Points, in no order, along strands that fork and pass close to each other.
(in the rows, 128 means zero)
Points whose rows are less than 178 apart are linked; no others are. Some points are linked to none.
lobi: [146 130 149 164 110 156 160 106 122 170 108 123 168 170  95 125 126 160
 114 102 119  75 161 117 116 151  98 172 112 152  75 108 156 141 102 164
  95 119 161 157 138  77 137 142 155  78  97 104 156  73 150 111 141 160
  99 148 105 154 137 107 126 134 155 118 130 192 180]
laga: [144  77 126 133 128 108 157 147  65 137 151  91 156 136 170 108  76 112
 160 120 146 102 146 102 175 129  97 101  96 159  87 174 136 119 170 197
  90 111 109 142 104 154  91 120 148 104 149 117 164 103 126 135 137 117
 126 153 105 141 107 134 107 127 175 147 121 145 130]
zev: [126 198 155 164 169 146 108 111 134 121 124 171 109 140 109 142 121 166
 114 121 162 177 163  77  97 113 146 125 148 139 142 141 122 146 139  76
 106 137 106  93 170 161 129 157  71 118 113 145 107  99 153 147 138 149
 163 101 144 154  96 114 130 110 120 156 129 138 142]
Fuv: [175 150 120  96 145 165 109 141  95  93 127 135 122 161 157 135 127 158
 156 143 144 155 157 138 103 161 143 144 125 167 165 155 159 104 102  77
 132 126 146 116 136 111 131 122 134 132  82 135 122 132 171 167 147 130
 182 126  89 145 115 134 160 155  84 159 175 104 107]
regez: [156 131 116 114 107 155 160 111 100 140 114 110 138 196 155 117  85 180
 161  84 127 130 146 180  89 155 156 157  61 148 102 117 128 142 182 124
 136 185 146 104 104 136 123 131 170 118 101 123 106 131 186 160  95 138
 119 122 161 202 117 113 195 110  69 158 173  86 112]
Rito: [ 75 113 150 115 110  98 131 145 159  90 123 126 118 135 140 123 130 104
 162 139  73  93 102 181 132 126 153 118 123 119 129 101 136 138 107 165
 182 151 146 131 106  95 135  93 166 135 106 107 133 185 138 150 103 129
 103 128 102 106 190 115 189 143  85 114 153  91 100]
ganit: [161 153 121 147 139 126 141 135 110 137 124 120 162 145 152 130 140 122
 115 200 148 116 126  32 113 132  65 110 135 112 120 178 154 128 112 152
 103  71 151 160 127 112 119 124 120 116 126 163 133  73 105  88 164 140
 147 146  96 107  87 117  53 134 190 148 102 168 176]
Vusep: [105  15 135  87  92  92 118 128 162 147 148 130 127 130  86 141  95  85
 155 108 104 108 103 188 188 132 155 102 127 186  73 100  86 108 170 218
 150 178 122 122  57 138 117 123 161 100 164  97 134 155 108 136  77 114
 104 158 141 125 171 162 156 119 157  80 119 137 110]
bamo: [ 97  51 144 104 125  81 121 156 162 141 152 144 115 138  87 152 109  52
 129 136 117 106  95 226 199 131 151 133 129 160 108 101  80 118 168 197
 139 153 132 116  57  90  84 111 170 135 167 107 155 167 104 140  98 125
  95 153 135 117 167 163 165 130 167 108 140 110 132]
sov: [136 132 139 115  98 180 119 106 149 112 124 116 112 175 148 113 118 178
 137 127 115  85 149 117  99 140 119 127 113 163 118 137 160 113  64 144
 149 120 145 149 138 105 160 107 159 122 110 112 117 121 139 113 140 148
 187 120  93 125 172  80 145 177  87 134 176 166 128]
rubu: [151 167  96 133 164 100 113 175 105 102 149 148 149  72 103 152 154  76
 110 172 151 174 123  84 125 120 108 126 159  64 178 154 115 129 161  72
 127 116 122 111 131 157  68 131  96 155 129 183 119 113 134 119 100 109
 148  93 144 114  64 116 114 109 152 113  91 116 127]
fuga: [169 120  92 118 140 104 106 141  67 122 158 129 150  72 135 144 142 101
 129 109 210 186 120 113 148  92 100  99 138  88 128 153 103 150 200  96
 118 133  97  76 109 203 101 161  72 147 127 167 118 101 116 114  82 127
 183  95 163 163  55 142 119 129 203 136  84 130 109]
razuv: [106 126 132  96 110 124 144 146 123 114 102 112 127 165 166 125 106 125
 171 127  86  99 122 177 124 133 139 125  97 135 140 106 140 129 118 143
 159 156 153 138 107 100 123  90 181 148 107 105 119 175 150 152  93 141
 114 108 110 133 157 108 194 133  63 127 188  89  93]
kure: [163 167  96 136 160  92 108 175 112 125 148 140 140  85 159 150 169  78
 119 193 119 161 120  46 129 129 107 101 163  83 183 166 142 122 134  73
 109  88 144 159 150 130 106 131 101 144 129 164 129  96 133 113 126  91
 145 117 125  93  81 100 103 110 157 142  99 113 166]
Gavi: [ 55 103 126  94  93 159 134 108 139 147  91 101 125  98 112  98 164 119
 138 120  94 141 103  94 144 121 137  86 129  99 138 115 125 100  93 163
 123 112 117 141 131 170 130  96 106 167 152 101 138 160  66  75 133 122
 153 104 158  81 162 155  47 123 132  87  82 158  81]
tokad: [150 134 124 120 121 131 162 121  82 160 116 145 135 172 101 131  87 157
 151  76 142 129 161 182 100 149 134 166  86 126 103 119 133 161 204 104
 123 192 133  95  99 138 101 151 138 103 114 108 139  94 165 159 102 127
  94 135 143 208 101 117 181 108  95 164 151  96 146]
Kevas: [171 154 100 150 167  82 136 157  96 153 159 141 152 116 187 123 143  92
 125 189 131 129 132  37 130 145  77 105 166  97 138 185 140 134 150 120
  85  94 139 166 120 130 109 121 117 111 121 153 143  72 114 105 137 114
 130 135  99 118  70 102  89 121 186 147  93 155 195]
Rudu: [ 95 109 109 108  99 123 132 113 143 117 121 106 127  83 109 125 165 100
 126 133 126 150  91 100 168 128 115  82 133  77 147 133 113 100 132 167
  97  86 102 108 119 180  97 101 107 161 150 147 131 143  58  96 105 127
 113 105 166  72 161 174  61 115 144 100  69 143  96]
Fon: [119  82 143 136 150  74 122 159 133 132 189 164 134  85 108 159 137  40
 107 138 130 143 121 235 180 130 149 134 181 114 134 110 120 146 167 121
 176 183 148  96  90 132 102 129 167 125 133  97 149 146 112 157  92 133
  83 136 115 127 146 152 180 102 127 131 118  45 136]
sav: [103  71 113 122  93 124 112  90 122 124 166 120 129  90 127 127 149 105
 125  96 141 183 104 154 170 109 124  77 153 133 133 118 102 133 139 161
 133 133  65  84 109 208 132 130 154 139 131 124 115 123  86 146  73 127
 148 106 138 123 193 190 116 132 143  96  61 120  59]
Mamaf: [138 155 167 192 141 174 157  72 146 165 121 134 133 163 101 116  89 195
 120  78 130 150 156 114  78 145 133 165 119 149  82 120 121 142 145 124
 104 141 112  95 151 164 148 171 108 114 106 138 109  88 175 139 143 141
 145 113 151 190 107 131 128 134 137 152 154 155 140]
sotal: [130 164 145 156 140 114 112 140 144 141 115 171  98  99  88 148 145 134
  97 151 137 112 134  70 132  90 131 130 146 104 126 116 142 156 131  99
 111 102 163 133 156 114 130 125 107 100 136 143 130 103 130  89 139 126
  73 145 140  92 110 100 123 112 139 115  98 139 158]
lanu: [145 168 179 194 146 166 134  73 164 161 133 148 109 160 108 134  85 221
 119  86 129 164 167 133  79 158 137 151 125 162  93 105 143 136  96 131
 144 154 105 116 163 133 182 164 140  99  98 148 115  91 177 132 132 164
 148 140 145 193 147 112 144 113 115 142 136 139 157]
Figi: [130 122 116 149 155 101 109 147 119 121 166 163 134  81  95 174 128  81
 100 127 146 155 149 203 154  93 137 147 179  93 138  98 138 178 179  58
 169 197 139 103 110 135 127 143 139 130 132  93 127 145 111 147 104 109
  76 125 131 133 105 146 163  95  97 135 114  39 144]
lebu: [104 201 123 113 163 164 101 134 164  71 109 138 121 127  94 141 154 127
 131 160 149 172 141  73  85 109 145 135 146 118 194 119 100 139  98  65
 138 107 125 113 187 134 118 131  87 159 103 161  96 169 136 133 148 131
 160  72 146 111  94 154 123 118 107 115 112 117 106]
Tadi: [ 68 117 130 128 104  83 119 144 145 114 155 146 112  95 128 132 154  92
 138 167  87 125  79 171 161 132 134  88 146 138 126 103 125 118  86 180
 179 128 116 117 116 141 134 112 152 125 115 112 123 170 136 142 115 147
 108 118  98  82 217 115 165 114  98 103 117  97  93]
Febu: [114 102 152 109 106 102 142  97 142 147 102 135 120 135 113 103  95 171
 141 104 137  71 116 150 146 118 160 157 133 142  52  83 120 164 152 156
 108 132 118 149 120  87 141 137 163  67 139 126 177  99 126 112 119 126
  57 177 145 135 146 127 158 116 166 100 132 161 163]
zag: [165 129  87 142 174 102 107 180  51 129 169 143 164  73 152 119 122 110
 135 141 204 186 122 110 134 109 121 113 132 116 145 175 126 127 169  65
 111 140  88  85 100 170 113 164  79 126 127 163 129  82 144 140 105 101
 186 112 127 175  48 131 133 113 186 164 122 128 142]
lum: [ 84 106 132 150 104 149 149  75 193 132  88 116  85 101 126  94  74 177
 122 100  84 111  96 132  99 113 150 135 120 119 104 108 106 136 115 117
 135 119 114 124 165 123 188 121 120 139 152 141 102 161 141 112 123 109
 104 145 180 138 165 154  87 129 116  92 139 146  91]
zar: [150  52 113 112 126 102 146 129  64 138 193 105 148 110 153 114  98  94
 161 106 169 124 141 147 187 121 100 110 103 178  77 172  99 130 197 179
 113 145  82 110  71 181 104 146 145  91 157 125 146 114 123 150 105 111
 128 165 125 145 103 159 139 133 174 143 117 125 113]
saf: [121 148 112 132 122  72 113 156 133 128 183 138 135  64 141 140 186  32
  85 173 104 149  91 120 170 140  90 101 167  94 173 132 126 114 118 146
 133  66 133 118 130 131  73 102 132 141 155 147 142 137  97 117 114 128
  91  96 123  56 149 111 115 115 135 108  85 117 154]
dak: [ 74 125 104  87 105 154 113 115 120 108 109  97 133 136 128 118 118 127
 149 112 109 145 111 152 110 113 139 139 100 127 141 110 129 128 135 129
 144 143 113 126 147 161 138 121 127 178 119  94  90 187 135 158 141 109
 150  99 130 143 136 166 129 133  79 129 145  92  52]
Vedag: [ 68 119 120 152 110 157 134  86 156 108 104 102 104 122 134 106  86 172
 138 115  88 147  91 177  97 120 154 136 115 131 117 100 119 140 132 126
 159 151 108 114 141 148 179 113 146 160 135 127  71 179 143 160 131 119
 129 121 179 150 160 155 130 128  83 108 149 102  53]
tuza: [146 137 145 148 144 133 125  81 163 148 122 147  90  72  76 116  73 174
  91  76 130 123 134 153 109 103 150 132 115 125  91 117 101 162 174  89
 151 162  97  86 143 169 175 169  81 113 136 144  90 108 143 137 126 114
 102 133 198 164 107 163 123 112 168 123 120 122 114]
ves: [ 93 122 126 123 104  81 122 152 143 128 162 151 115  84 119 140 169  50
  98 175 112 130  90 175 191 127 125 105 168 112 158 112 129 127 117 162
 154 103 129 112 115 126 102 113 145 129 152 139 139 151 101 135 109 134
  83 100 124  69 184 125 141 111 106 106  97 102 127]
tatib: [113  99 123  94 102 137 157 111 129 183  67  58 137 213 182 101 119 161
 156  50  99  53 161 150 113 157 142 175  67 127 112 113  97 110 161 168
  97 167 160 171 114  67  95  99 146 163 181 106 143 168  97 123 108 125
  88 136 170 175 132 102 128 144  72 167 181 152 140]
pobed: [188 151 139 152 147 130  85 121 134 137 166 183 115 129 148 147 172 143
 100 193 138 160 133  63 117 122  88  82 165 131 160 165 163 108  62  93
 133 109 138 186 156  87 149 130 130 111  92 150 107  65 123  98 134 132
 157 155  99  79 128  66 120 110 151 149  84 139 184]
Kisa: [164 109 154 122 163  80 157 172 123 146 151 158 115 145 179 125 144  79
 114 135  97  75 158 147 186 148 114 133 121 153 113 150 145 118 106 161
 109 110 153 182  82  39 100 112 191  81 100 128 176 101 132 109 126 126
 110 179  72 109 131  77 148 124 138 144 147 128 187]
badiv: [142 174 138 155 162 152  99 134 116 106 144 182 123 135 110 150 133 149
 128 125 151 178 174 100 109 135 146 129 128 162 141 136 155 141 140  63
 127 157 111 113 150 135 153 161  99 105  83 127 111 102 178 157 134 124
 154 132 125 157 117 102 174  95  93 159 150 102 148]
Bap: [103  92 166 116 115  96 147 144 155 126 104 120 117 162 135 112 117 111
 150 108 100  55 117 133 185 110 125 123 111 149  97 117 136 102  96 203
 122 103 148 180  90  55 111  98 151 113 148 118 163 147 102  99 142 136
  97 164 108  93 148 100 129 139 143 115 141 164 157]
doleb: [124 171  91 111 142 117 121 172 122  61 131 107 141 123 144 145 169 102
 129 182 137 178  99 194 124 138 121 168 127  87 228 128 120 127 107  82
 131 116 140 117 139 110 109 128 113 179 124  92 121 211 122 181 150 109
 106  67  84 124 114 166 154 121  52 107 133  53  85]
lezin: [115 152 106 105 134 161 108 136 117  95 114 113 128 168 134 119 109 151
 159 133 141 152 132 134  98 120 150 139 100 145 160 138 126 145 129 107
 151 125 137 112 153 139 153 126 117 148 100 130 101 162 166 160 144 130
 167 104 115 145 119 147 151 143  77 146 169 101  74]
Kuval: [133  93 140 142 115 119 157 126 100 134 135 123 172 127 123 112 106 130
 139 102 167  70 138 114 168 115 117 128 108 153  59 145 102 127 166 185
  80 115 121 146  87 126 107 137 143  64 154 123 173  97 103 103 146 114
  66 180 119 130 106 142 109 126 185 128 101 165 159]
Muso: [122 148  94  95 124 105 137 171 109 107 138  92 151 114 133 133 154  80
 122 154 151 156 103 182 139 149 123 176 128  55 192 140 107 109 148  99
 103 121 140 105 115 130  72 128 128 224 155  90 138 193 101 159 146 119
 102  68  94 119 100 180 108 131  75 113 126  56  79]
zez: [114 124 125 110 143 109 147 151 120 109  84 101 121  93 111 145 135  70
 115 117 142  81 132 114 171 101 140 157 127  75 122 134 102 151 188 114
  90 138 154 106 101 100  66 105  91 164 178 135 167 142  87 108 148 124
  64 136 144 106  62 175  92 149 146 131 143  88 150]
Dukav: [168 153 126 177 164 140 171 143  80 146 114 133 176 182 127 134 124 121
 119 122 154 111 180  96 108 169  80 170 101 125 103 184 148 126 143 131
  58 134 158 121  86 117  89 149 108 110 106 122 144  67 165 133 152 128
 151 136  83 173  79 117 104 108 167 169 141 154 168]
mame: [157 160 125 153 157  95  93 118 122 130 145 159 134  92  95 195 139 129
 100 139 177 155 135  53 129  90 124  88 167  73 129 113 146 125 149  74
 143 133 108 114 137 163 131 157  74  97 156 164 112  86 114 114 101 110
 105 125 182 114 101  85 115  93 178 131  60 140 174]
nipe: [115 133 147 140 103 143 117  86 177 138 100 108 106 145 116 107 115 199
 128 154 125 132 107  70  97 106 115 101 127 119 126 115 151 115  61 129
 141  82 131 138 185 125 175 104 113 120 118 146 116 111  99  93 151 163
 154 145 158  98 152 128  70 162 158  87 103 182 127]
subez: [137 102 135 126 110 112 127  94 160 165  97 142 100  85  98 107  93 171
 113  83 120  75 109 151 136 121 170 153 143 132  57  90 112 166 158 123
 127 120 117 134 135 131 156 153 120  84 144 131 160 106 130 113 135 111
  59 162 186 142 141 145 117 123 170  94 128 158 153]
Vuz: [158 155 168 183 125 194 144  73 186 160 122 131 126 171 116 122 104 213
 111 104  99 131 154 136  77 178 119 163 133 180  91  99 151 126  76 146
 163 156 145 113 171  95 169 165 167 100 106 141 116 102 173 112 140 171
 160 138 138 176 161  96 142 148 103 130 159 172 139]
gos: [123  97 159  77 128 127 157 165 121 113 119  72 123 161 156 132 136  99
 144 128 116  63 143 124 152 149 120 121 109 121 141 151 152  67  81 163
 127 120 173 190 102  88 108  85 141 170 157 112 159 155 106 129 159 122
 151 124  80  91 152 101 114 177  95 157 178 151 106]
lopiv: [ 84  67 164 100 104  94 127 119 147 141 101 124 121 181 136  98 108 136
 172  80  84  34 109 150 166 122 165 141 111 163  74  70  94 112 113 208
 123 131 124 188 100  46 121  91 161 114 153 128 171 173  96  89 121 127
  92 151 133 124 177  98 159 120 150 113 165 184 168]
berim: [121 179 131 143 143 200 148 113 213  78  78 107 118 167 141 105 119 172
 115  86 114 155 126 123  63 150 149 154 132 136 165 134 103 129 130  74
 128 149 136 102 167 104 148 128  99 169 143 136  75 189 155 139 169 153
 135 117 159 159 118 130 113 152  66 141 204 115  87]
Naf: [114 129 123 128 130 111 127 157 133 115 128 149 117 104  86 141 124  88
 114 122 134 125 129 165 142 105 133 146 136 100 139 117 127 171 176  85
 141 156 146 110 118 115 108 132 131 135 127 100 137 149 120 143 115 123
  69 138 133 128  98 140 156 124  84 137 142  59 112]
zodiz: [133 170 104 136 133 109 110 148 118 131 178 145 140  65 128 171 197  70
  79 184 112 178  88 110 138 120  96  91 170  65 181 120 134 119  98  93
 149  82 110 137 157 146 109 122 125 125 139 163 131 130 109 124  99 117
 113  82 146  65 148 100 138  99 133 106  50 109 148]
lozi: [ 53 110 118  70 110 149 129 120 131 114 107  68 149 140 145 112 163 118
 168 113  97 126  90 165 108 130 144 139 103 121 173  99 121  92 102 163
 156 149 145 134 123 147 142 114 132 203 148  70 117 213 104 155 144  95
 153  88 116 129 140 148 129 132  51 127 160  90  34]
zap: [188 156  95 167 178 107 109 179  66 139 143 148 172 108 175 128 123 125
 136 156 177 179 150  86 124 150 126 118 134 121 156 189 138 118 144  68
  92 117 107 121 113 153 109 154  95 135 107 159 134  73 132 138 135 103
 199 120  97 172  57 113 118 115 177 172 131 136 164]
Muv: [123 204 153 120 167 145 110 113 152  79 102 147 130 143  97 130 131 136
 120 152 161 183 152  55  88 111 150 129 154 116 181 121  89 140 136  66
 121 121 100  92 164 153 112 155  48 153 100 173  98 145 125 133 148 159
 173  81 168 143  86 134 133 103 138 138 111 124 116]
Vafav: [148 100 107 144 145  89 117 174  61 140 165 122 132 104 180 112 127  94
 148 142 135 165 108 141 153 139 124  91 129 153 144 169 159 130  90 114
 146 122  92 122 129 150 134 125 174 100 113 137 131 105 147 137 110 126
 178 147  95 127 133 124 154 142 145 136 108  95 135]
Pov: [158 120  93 125 150 101 111 155  85 126 184 133 163  58 123 153 161  65
 102 121 167 175 120 139 153 116 101 108 173  79 153 143 123 137 184  98
 144 121 110  83 119 197  86 147 105 159 137 152 126 136 108 125  78 111
 141  89 141 127  76 146 128 112 170 114  91 112 118]
Pel: [141 125 134 160 122 144 156 116 106 152 107 125 174 150  92 111 114 150
 126  97 155  73 156 107 127 128 116 155 101 131  64 123 120 149 145 174
  65 112 144 136 110 122 125 145 135  67 114 115 169  92 140 117 142 139
  86 153 110 152 112 142 109 127 172 135 120 185 163]
besur: [143 149 153 160 102 158 134  85 177 164 106 131 144 169 104 109 136 181
  94 133 107  84 141 101 100 146  99 157 130 150 102  97 171 141  87 147
 105 105 163 146 158  73 160 142 139  90  97 114 144  95 129  94 164 166
 118 164 112 123 150 108  96 154 146 107 145 213 178]
reda: [129 101 159 105 116 123 150 144 144 129  92  85 117 169 148 123 137 129
 121 117  95  23 148 107 152 125 122 145 114 129 119 119 139  86  71 190
 106 105 174 207  97  56 115  85 136 150 153 106 167 150  83 104 154 135
 123 138  75  86 141  95  90 178 121 141 168 169 151]
Mab: [138 111 127 130 120 140 167 102  70 160 138 138 138 145 113 128  82 163
 150  70 144 104 163 150 106 123 129 141  83 155  58 115 113 166 196 149
 124 169 100  89 114 162 136 169 140  84 105 116 133  73 161 150 103 121
 103 137 149 190 116 132 161 121 158 137 128 132 141]
muluv: [141 169  85 159 164 121  84 167  80  96 161 160 146  99 112 162 132 109
 149 147 177 219 126 150 116 105 168 138 154 131 189 124 132 144 125  32
 139 158  90 115 142 159 147 164  95 125  84 145 108 148 142 169 110  97
 177  95 123 157 111 133 168  94 105 141 112  83 126]
furi: [179 123 123  60 140 132 146 160  93 103 127  97 122 152 167 136 131 101
 140 155 123  99 142 116 130 158 114 127 109 136 144 189 161  90  86 121
 102 108 165 167 122  99 102  99 150 166 129 128 149 121 132 133 180 108
 192 124  70 106 124 116 101 169 109 160 167 131 116]
ver: [172 184 139 122 154 182 108 137 115 101 123 159 118 168 140 153 137 153
 136 131 136 170 179 146 102 180 144 155 131 162 158 154 173 116 127  75
 145 154 139 118 129  99 135 144 124 108  75 110 109 129 188 151 137 140
 170 140  93 167 107  93 182 101  67 164 176 101 157]
susu: [127 161 105 146 130 123  99 153 138 102 144 158 106  92 114 160 172  93
 109 185 121 173 114 119 127 109 109 101 161 109 165 120 141 138  68  92
 165 104 126 146 172 120 139 136 128 129 111 144 102 131 143 134 127 114
 129  83 124  87 166 103 156 100 105 127  76  82 126]
suvit: [ 95  59 112 125  86 107 114 132  85 127 172 110 146 111 169 117 135  99
 163 119 148 182  96 154 176 124 132  83 133 161 116 129 125 124 122 175
 145 144  65 102 103 200 121 135 167 133 115 132 129 129 118 152  75 131
 169 125 114 127 169 173 133 136 150 109  79  95  72]
bogu: [107 182 100 113 141 158  96 153 132  78 132 150 125 112  99 164 163 108
 123 175 134 191 112 111 107 112 131 138 143 119 200 116 128 142  87  79
 155 106 111 113 156 132 123 149  97 151 111 151  88 167 137 151 136 120
 129  74 128 108 138 129 147 107  96 104  89 101 108]
vik: [110 177 140 165 153 164 132  93 209 107  88 138 104 121 114 107  99 175
 107 113 113 140 137 109  79 119 153 148 139 133 131 122  93 143 148  83
 123 130 125  90 178 113 153 139  75 149 152 151  89 157 146 129 159 149
 112 122 168 149 108 135  93 129  94 134 166 137 100]
Dulet: [107  78 116 113 105 126 128  96 128 125 148 118 141  85 107 122 166  89
 110 106 136 164 111 145 168 129 108  82 143 104 138 126 101 121 170 172
 109 115 100  87 102 200  98 116 131 153 152 122 124 136  64 124  82 124
 126 106 161  94 169 190  78 113 142  85  76 132  69]
dobez: [170 145 127 121 138 124 104 152 130 117 149 156  97 111 168 130 177 103
 111 188 120 131 110  93 125 123  81  90 154 129 156 169 167 119  51 123
 143  81 144 182 155  87 130 121 143 112 112 144 121  90 126 103 163 134
 157 154  84  65 135  95 124 142 132 153  96 130 173]
Vun: [117  55 136 107 144  74 132 180 147 138 162 172 118 129 103 158 126  41
  93 146 125 128 102 252 198 136 155 132 156 133 139  86  76 138 167 163
 178 177 157 103  65  92  93 113 166 120 161  98 168 156 108 141  90 150
  73 155 120 119 155 155 193 120 155 125 126  64 153]
lige: [130 139 120 135 122  94 109 129 139 134 134 149 108  71  79 166 143 117
 102 120 139 139 113 101 146 100 133  96 175  97 114 108 137 146 142  89
 143 111 136 101 145 152 137 119 105 104 147 166 129 105 118 111 112 116
  77 135 175  86 117 145 115  99 147 108  54 128 135]
mub: [104  86 142 114  84 161 121 101 120 125 117  96 107 161 141 106 102 175
 153 125 107  85 125 106 132 110 121 123 102 169 123 115 142  90  68 174
 162 130 129 161 131 150 171  97 169 123 142 100 128 134 120 109 144 140
 199 135 105 119 161 102 119 184 106 130 154 156 104]
bimaf: [129 187  82 103 159 143 106 162 119  67 131 108 157 113 115 154 176 114
 131 198 157 205 105 156 103 138 130 162 148  96 226 132 100 135 108  82
 126  95 129 112 146 133 114 146  99 191 107 124 115 200 123 169 142 110
 139  60 116 129 110 175 139 110  84 110 104  86  81]
kotev: [129  70 126  99 106 130 151 112  64 142 151 111 133 126 131 114  81 141
 163  74 150 113 154 170 141 113 144 108  75 173  74 129 114 155 201 158
 130 177  81  88  83 168 127 158 154 103 128 107 128 100 139 154  89 122
 129 150 140 173 118 151 157 127 146 132 123 113 105]
Rige: [148 151 135 128 137 164 160 124  95 146  94 115 160 194 117 128 119 145
 130 102 136 103 186 115 100 141 123 179  79 121 103 146 132 126 168 133
  70 141 167 107 111 108  82 129  91 126 119 112 141 104 159 138 149 139
 109 147 109 168  87 123 117 139 132 143 180 133 158]
Liris: [155 195 155 155 143 147  84 111 159 124 161 184  97 140 118 165 171 152
  88 172 142 152 161  79 109 134 115 122 157 143 147 134 163 116  85  81
 133 130 142 178 169  97 166 148 111 100 102 123 110  90 139 102 150 129
 140 146 110  91 140  64 123  96 113 140 107 143 185]
zam: [ 95 102 136 116 104 179 132  96 138 145  88  76 117 147 131  84 110 186
 145 104 106 124 126  82  93 109 137 123  96 152 116 112 131 103  89 146
 138 124 109 153 158 168 182  97 119 164 162  96 112 138 106 100 136 138
 196 144 133 126 141 120  83 175 127 132 138 173  84]
gaso: [124 127 140 123 105 147 111  98 124 120 120  96 128 135 128 128 147 175
 129 179 147 145 100  53 109  98  91  88 137 112 133 138 144 116  73 145
 142  78 127 156 158 129 149 114 111 118 127 150 121  91  83  79 140 177
 134 133 135  78 128 130  63 149 182 111  68 170 143]
zan: [134 196 156 167 145 149 113 125 190 133 117 183  89 130 111 156 152 154
  85 148 115 114 153  86 115 120 129 143 164 132 138 100 155 144 103  92
 122 113 164 161 177  79 176 129 123 103 114 129 115 104 148  97 152 144
 105 150 119 102 137  80 140 118  92 131 139 146 170]
val: [104 126 139 138  97 141 129  80 183 142  99 108 116 144 115  83 116 192
 113 129 109  91 118  86 101 117 120 141 127 137 105 106 146 130  85 146
 105  85 138 160 172 108 181 111 100 112 141 117 146 119 111  93 165 148
 125 156 135 102 150 135  75 156 153  82 135 202 162]
Zati: [170 144 104 135 156 133 131 144  61 135 128 137 150 143 153 125 128 131
 138 139 168 151 159 103 112 154 119 130 103 139 137 173 140 111 133 111
  88 106 122 119 114 130 100 134 101 125 111 139 127  85 168 147 154 124
 179 130  77 152  81 121 106 126 144 167 148 128 138]
pova: [185 132  98  97 156  98 121 182  95 131 151 129 129 108 191 129 150  99
 138 157 110 139 127 131 129 166 113 113 134 141 169 194 160  81  71  89
 123  74 129 155 132 107 121 119 145 148 106 142 138 101 144 137 167  97
 210 131  60  94 127 128 132 158 134 144 155 120 139]
dafar: [ 91  72 157  93  91  88 132 108 143 135 102 129  98 151 114 103  90 141
 169  97  87  57  98 179 145 139 195 149 117 156  62  76  90 135 142 183
 145 159 109 155 106  87 138 114 179  99 138 120 153 145 115 119  94 132
  81 175 154 130 171 125 184 128 154 100 138 161 148]
kof: [137 130 134 124 120 116 128 105 139 144 122 141 111  85  91 133  96 158
 104  72 133  91 129 162 128 100 150 154 119 105  81 109 104 190 199  89
 144 160 127 103 138 150 154 147 115 107 137 126 135  94 135 139 129 103
  62 145 174 159 102 156 147 124 147 130 139 135 145]
Bena: [ 35 100 131 109  96 137 130 128 164 133  89  88 116 138 141 105 148 110
 145 100  64  82  87 168 140 125 159 129 112 113 143  77 118 103  93 168
 154 150 147 147 126 113 146  87 134 174 160  78 131 211  84 123 136 115
 109 104 139 112 159 126 117 136  66 135 157 117  76]
Dizi: [ 76  97 137 106  96 173 143 118 140 141  70  70 123 126 128 104 141 144
 145 108 108 101 132  84 119 123 142 124 109 113 120 136 113  93  95 155
 124 120 128 165 156 168 160 105 103 167 169 100 127 158  87  84 149 124
 166 124 145 109 127 141  64 140 136 125 130 152  82]
Ruvi: [ 99  26 134 120  91  98 114 125 129 142 168 116 139 134 114 120 123  82
 154 123 117 134 104 185 187 133 150  81 121 174 102 122 111 102 156 202
 146 179  85 110  68 183 108 130 179 123 135 106 123 149 117 148  80 119
 140 141 121 113 192 169 161 123 155  88 108 109  80]
fizi: [149 132 132 139 107 126 134 122 123 133 118 101 146 131 145 119 137 148
 130 175 153 105 110  50 129 105  77  95 139 119 105 154 158 118 111 171
  93  74 134 165 119 130 140 119 119 100 133 154 141 107  67  79 160 161
 103 150 114 104 120 138  48 144 185 123  88 196 159]
fufe: [127 124 111 120  88 140 150 107 134 121 104  99 131 172 155 105  80 156
 157  87  96 107 125 181  96 135 152 128  77 134 110 111 124 144 185 130
 149 182 141 123 114 126 143 115 173 142 121 110 108 175 163 163  96 128
 110 125 164 173 125 122 171 128  66 128 183  93  85]
fones: [150 134 144 136 110 193 142  89 159 140 112 123 116 184 140 126 107 188
 111 101  89  91 148 134  74 165 119 167 121 156 111 116 145 109  83 159
 135 138 159 132 152  84 158 123 153 118 125 128 115 123 165 117 145 159
 155 126 126 155 154  94 131 177  89 135 196 174 130]
voma: [130 150 141 168 134 170 180  95 141 158  97 138 141 175 116 118 108 173
 118  74 126 113 155 138  73 151 133 186  88 132  88 127 113 150 171 139
 104 141 136 102 133 127 125 147 101 119 131 125 122 108 186 145 137 144
 107 138 158 188 101 129 124 133 117 150 193 151 145]
rigi: [137 145 149 172 138 149 146  64 190 147  82 151  83  97 108 103  71 199
 100  98 123 124 129 133  84 116 155 145 124 121 104 108 100 128 141 107
 115 125 119 110 153 130 174 157  79 128 148 164  93 130 163 128 147 127
  94 141 182 154 123 143 102 115 136 104 140 154 108]
Kerip: [177 135  96 105 156  75 110 172 107 136 173 142 108  94 205 115 172  64
 124 161 102 116 127 118 135 139  94  83 147 126 173 187 159 101  64 123
 135  70 129 169 136 110 128 107 164 129 104 124 118  91 135 124 150  99
 164 148  73  76 143  92 133 149 140 132 117 113 179]

Follow the links from the first point to the second, and from the first to the third. Name the last point that the two ways share.
Mab, zev, Muso => bogu
Muso, dak, regez => bogu
Bap, doleb, Bena => dak
pova, Bena, lebu => dak
pobed, dak, berim => rigi

A fork is a point with three links, a tip a point with one. Leave the first point through the second and follow the links. Name the first fork or tip that comes.
sotal, zan => rigi
dafar, lopiv => mame
Rudu, Dulet => Naf
lobi, Pel => bogu
lebu, Muv => dak

A fork is a point with three links. Follow the links from the first point to the second and name the forks in between, in order.
Muv, lobi => bogu
berim, pobed => rigi
furi, ver => rigi > dak
Vedag, fufe => dak > bogu
Tadi, lum => bogu > dak
doleb, reda => bogu > dak > rigi
zev, pobed => dak > rigi
reda, doleb => rigi > dak > bogu

Name the points in between on the shortest way along the links from the first point to the second, in order.
fuga, Vuz => zag > zap > Zati > Dukav > Rige > voma > Mamaf > lanu
gaso, fuga => fizi > ganit > Kevas > kure > rubu > Pov
Bap, zev => lopiv > dafar > Febu > subez > kof > tuza > rigi > lum > Vedag > dak > lezin > Fuv > ver > badiv
Vedag, lige => lum > rigi > tuza > kof > subez > Febu > dafar > lopiv > Bap > reda > gos > furi > pova > Kerip > dobez > pobed > Liris > zan > sotal
